Points, in no order, along strands that fork, close into loops and pass close to each other.
(in the rows, 128 means zero)
Two points are linked if the straight distance between their rows is under 115.
tar: [104 102 114  84  74 190 114  81  59  91 101 171 130 142 145  92 132 143
 108 164]
gire: [ 65 135 105  89 145 129 137 171 141 113 129 119 131 113 100 106 186 169
 132 189]
fenu: [ 70 139 133  86 161 100 120 185 107 172 111 117 116  86 102 120 175 160
 147 175]
Zoga: [150 113 162 142 137 151 121 164 116 143  94 165  94 129 153 110 158 136
 135 195]
forof: [100 158  98 108 117 134 121 126 124 128 145 187 178 181 132 184 169 139
 121 152]
Nuna: [ 94 109 156 133 185  96 101 154 126 163  98  52 108 105  83 147 127 117
 111 132]
Guruv: [161 142  90 112 156  81 141 152 122 147 147 167  92 115 137 115 140 134
 134 113]
dez: [177 137 115 177  97  99 143 141  87 144 139 180 156 172 109 205 130  88
 145 120]
zadar: [120 133 129 146  76 160  88  89 116  85 122 129  95 170 117  58 158 107
  88 121]
pogag: [143 116 170 188 141 138  89 191 161  81 145 135 117 169 128  78 104 127
 139 122]
sedo: [146 136  75 126 101  95 151  66 108 110 122 138 136 149  91 167 105  81
 112 137]
Goler: [140 124 158 128 111 169 102  94 152  94 100 145  84 109 167  47 199 151
  91 139]
Kifi: [116 140 114 136 155 124  82  78  90  66  98 135 104 165 110 133 123 103
  68 142]
sis: [138 131  86 103 149 129 154 117 127  88 112  93  90 118 159  32 151 115
  83 176]
pidit: [128 147 121 147 165 107  70 181 181 115 153 153 138 114 106  98 167 137
  88  88]
Seti: [162 152 155 169 156 103 133  88 133 147 113 148 117 133 110 148 112  66
 145 123]
bofi: [115 103 148 120 103 160 124 109  81 117  90  88 120 113 125 142 132 164
 127 117]
Nokim: [109 117 129  96  87 122 126 136 177 144 179 150 138  92 104 199 145 161
 191  66]
telu: [121 148  73 112 149 129 179 143 152 131 141  97 134 109 167  69 154 133
  97 164]
nali: [162 146 115 149 150 109 125 129 159 147 145 178 129 120 140 119 111  98
 127 116]
daku: [168 126 131 144 177  71 115 146 137 120 129  92  81  91 131  94 106 129
 125  55]
nesu: [126 136 161 147  90 147 151 132 147 210 100 172 124  91  97 159 181 115
 149 144]
fil: [167 133 155 182  94 151 101 123 104  98 110 197  65 136 112 138 145 144
 153 107]
Bamu: [130 118 114 144 174 125 145 137 134 132  89  90  95 105 121 131 162 103
  83 196]
gori: [ 89  67 103 111  99 175 144 133 121  97 124  45 159 127 129 107  87 122
  94 129]
damom: [168 157 181 189 131 116 143  81 121 102  98 109 133 162 124 109  89  84
 156 150]
bof: [128 148 185 155 177 117 130 161 104 167  84 117 111 156 147 106 170 147
 155 176]
dad: [115 127 121  95 141 105 150 136 141 139 125  83 115  48 101 162 187 175
 140 115]
Febo: [126 115 101  46 106 120 143 109  80 124 136 108 129 109 133 172  89 165
 168 100]
Zuvo: [104 119 155 151 132 136  61 171 165 115 160 152 125 139 120  88  78 105
 133 106]
rodu: [116 144 105  83 111 154 165  61 137 126 119 151 148 100 138 159 119 128
 167 159]
Gelur: [115 119 136 161 166 155  91 177 139  64 146 122 141 164 157 112 114 163
 130 115]
Solu: [129 124 149 121  60 151 102 107  49  97  92 174 135 186 132  75 121 125
 124 170]
Duze: [123 121 144 122 157 134 121 142 120 113 118  86 113 146 171  39 130 127
  87 145]
kof: [ 92 145 136 121 182 163 121 143 177  70 156 119 157 125 141 130 141 176
 128 121]
mada: [150 144 127 156 162 136 167 115 169 123 114 119  95  98 126 134 126 101
 140 192]
Mibe: [115 112 141 115 200  98 100 163 120 176  94 128 106  97 104 171 126 108
 107 151]
Lazim: [111 100 160 130  91 162  93 147 165 154 139 182 152 120 137 115  82 106
 129 114]
Kide: [103 147 141 123  99 113 125 121 145 145 130 153 117 130  86  78 103  80
 165 133]
Kadit: [144 150 173 121 117  98 145 104  79 193 110 140 126 131 132 146 122 125
 186 107]
bobo: [ 91 105 115  87 116  87 126 160 113 137 128 121  90  96  49 186 118 135
 176 159]
petu: [155 148 174 146 142 145 116 100 132 110 128 142 114 148 190  49 107 138
 151 106]
peko: [114 118  93  80 163  73 142 102 175 125 206  96 145 113  98 215 132 127
 151 103]
gebat: [148 110 160 148 110 188 129  94 144  78 127 120 141 123 168  52  74 105
 126 112]
Mipin: [184 126 135 144  86 160 115  88 117 123 122 183 125 151 180  80 139 112
  70 122]
misi: [160 156 171 184 159 114 147 152 103 173 111 121 147 165 163 149 115 112
 150 164]
zefan: [151 163  81 135 123  85 176  86 129 149 155 128 149 157 106 190 144  82
 121 132]
Zano: [196 135  92 161 124  78 165 139 107 156 151 119 145 158 135 185 114 100
 130 108]
Bigod: [118 160 102 128 104 155 154 122 126 127 139 152 168 148 144 175 187 169
 124 110]
bupu: [ 86 155 173 124 105 123 130  69 116 132 113 113 157 151  81  81  87  76
 162 155]
Zap: [ 77 124 120  94  58 153 105 126 153 135 159 171 148 113  82 152 125 142
 154  99]
Fud: [137 115 162 148  87 151 109 153 146 179  89 192  88 103 128 106 156 110
 126 158]
dumim: [102 122  93 116 117 139 163  86 142  75 148  60 151 130 105 153 121 137
 125  95]
pulu: [ 79 110 124  93 128  95 133 171 123 185 138  98 121  96  76 171 155 145
 151 127]
ganot: [148 152  83 115 110 108 196 126 139 176 130 116 124 126 153  77 171 109
 118 166]
nizug: [162 150 174 129 148 123 120  80  74 163  68 125 109 130 170 137 113 127
 132  98]
Kuf: [165 131 135 173 154  89 147 133 148  91 143 113  52  84  92 131 128 141
 163  74]
vevi: [178 172 170 132 130 139 131  60  86 145  92 190 124 122 181 128 147 151
 147 120]
Lezu: [123 137  91  56  86 135 162  97  82 111 127 163 120 105 115 142 121 159
 194 150]
kotar: [118 139 124 173 167  99 108 154 147 119 131  87 114 173 110  85 140  86
  73 121]
zogol: [167 158 183 170 151 123 112  97 101  75 114 128 108 162 145  86  97 119
 154 107]
Guz: [ 69 123  84  76 102 157 132 129 142 131 118 137 139 113  98  92 173 132
  96 166]
nopak: [106 100 152 142 111 130 133 129 121 144 105  59 111 129  93 141 112 103
 132 130]
Refe: [150 114 147 118 194  85  73 142 139 139 128 114  83  86 149  63  86 128
 103 100]
fedat: [156  98 130 128  66 154 159  94  58 120  84  99 144 121 148 104  90 129
 123 120]
pebus: [151 113 131 153 152 102 115 204 165 166 146 125 129 102 130 122 143 142
 106  86]
vubi: [131 125 143 158 117 159  86 117 155  67 122 139  79 134 132  65 172 138
  86  89]
pom: [ 94 101 126 103 127 125 144 137 131  95 134  84 115 117  70 209 105 149
 181 149]
fevo: [ 76 148  93  80 153 134  89 119 175 114 144 141 139 107 123  74 147 133
  84 130]
dolen: [ 96 100 110  98 134 154 163 124 133 114 136  26 152 106 148 113 120 162
 112 103]
Riri: [111  74 130 150  96 173 113 160 152 141 128 111 146 125 119 195 119 134
  85 116]
Von: [125 114 146 153 161 113 104 159 140 112 127  63 129 148 146  73  92 109
  75  91]
tibem: [123 130 111 116 225  86  99 176 153 162 143 146 123  68 106 140 168 133
  88 157]
ged: [ 91 118  99  88  91 162  98 121 102 124 122 134 144 153 138 108 144 140
  76 134]
tir: [147 101  89 127 133 106 162 166 105 136 158  81 160 142 171 122  76 141
 119 114]
meda: [152 131 138 136  82  91 174 141  91 201 119 118 127 155 115 159 167 133
 156 100]
duzis: [108 108 107 129  61 139  95 142 175 156 141 173 149 122 102 128 115 108
  97 108]
kepi: [120 127 119 132 181 130 124 113 106  83  88  79 104 148 132 156 120 114
  83 167]
Vofe: [150 117 116 134 120 148 153 104 119 103 155 126 185 144 162 148  56 107
 151 154]
rer: [133 142 115  99 101 164 154  97 129 139 136 162 167 115 179 163 133 169
 148 113]
veg: [139 113  96  98 180  80 144 149 154 165 200 125 162 114 137 229 153 168
 152 104]
sofur: [125 118 132 142 122 147 152  87 121  98 127  95 166 138 132 201 112 120
 128 138]
Pizu: [137 112 114 107  97 122 172  97 164 160 180 109 149  90 130 169 116 151
 180  59]
vil: [129 158 141 153 144 134  98 166 189 140 143 202 119 125 130 122 174 121
 121 130]
Piru: [137 143 114 102  65 119 163 117 111 186 109 144 109 112 130  74 149 121
 134 158]
lunid: [146 121 118 126 152 109 146 142 153 106 132 104  91  56  99 164 139 157
 154  88]
Mida: [141 142 128 149 123 117 133 134 137 126 143 173 126 147 100 202 148 121
 178 128]
Pefu: [154 119 108 109  78 105 171 144 110 185 155  99 138 115 126 143 122 146
 156  76]
risil: [110 113 115 123 117 150 126 118 148  73 136 118 112 134 128  91  87 124
 134 136]
Lil: [ 80 163 143 115 126 162 115 130 154 138 150 193 176 154 130 143 140 124
 156 157]
sog: [ 74 142 148 149 154 142  90 173 177 140 159 177 148 150 115 143 152 119
 132 166]
Luvom: [128 126 108 111 188 102 112 153 122 139 157 129 170 136 148 221 143 169
 117  98]
pumek: [137 145 112 126 197 116 101 136 121 103 127 110 139 147 127 169 146 138
  87 133]
lub: [137 176 128 120 128 134  99  75  94 121 118 182 139 165 143 118 157 142
 120  99]
nopo: [181 122 155 155  87 165 110  93  55 110  94 176 166 169 181 100 115 123
  93 142]
Fepo: [124 137 136 135  77 146 155 113 142 119 139 128 140 139 127 100 104 138
 175 106]
vili: [ 96 125  82  96 146 106 114  87 177  96 163  90 152 105  97 189 123 133
 116  95]
tedid: [126 118 136 151 138 111 138 146 112 132 148 101 167 170 159 123  45  94
 132 153]
teso: [184 113  78 154 142  68 149 198 141 182 151 163 101  96 119 143 146 115
 116 110]
tobe: [118 100 100  80 140 104 123 113  78 129 145 105 144 140 122 171  52 131
 148 129]
ripoz: [143 160 138 163 114 145 125  87 129  82 120 181 105 135  92 196 148 131
 149 104]
niz: [152 116 161 185 123 143 100 172 155  77 132 171  79 131 103 138 117 143
 138 108]
gar: [ 91  75 140 137 122 186 124 150 124 134 107  69 178 139 146 163  89 130
  92 139]
lusop: [ 92 155 140 128  89 147 124  78 113  97 104 102 140 175  90 105 135  95
 121 129]
Makan: [149 117 149  97  74 147 151 107  89 164  87 118 121 111 176  51 125 130
 122 139]
Gen: [152 105 112 113 162 113  92 153 159 109 128 144  78  83 131  55 122 130
  82 136]
vada: [107 119 118 106 129 136 167 167 105 171 141  69 177 155 177  98 114 144
 135 161]
zodub: [149 116 165 163 155 144 132 166 126 142 121 107 138 136 173 107  62 124
 143 154]

A piece is two or more points that can be reached from each other along the links. Count, over all rows, the pieces, the separate loops (a circle has one, a figure eight two, a Y none), the forks (points with three links) and the tips (points with one).
pieces | 5
loops | 1
forks | 8
tips | 16

A tip is a point with one link. Name the tips that can be reached along the links from each point below, in the order of the rows.
daku | Mipin, pom, fevo, Gen
ganot | kotar, tibem
bof | Kifi, nesu, mada, Riri, vada
zogol | Goler, tobe
meda | sedo, kof, lub
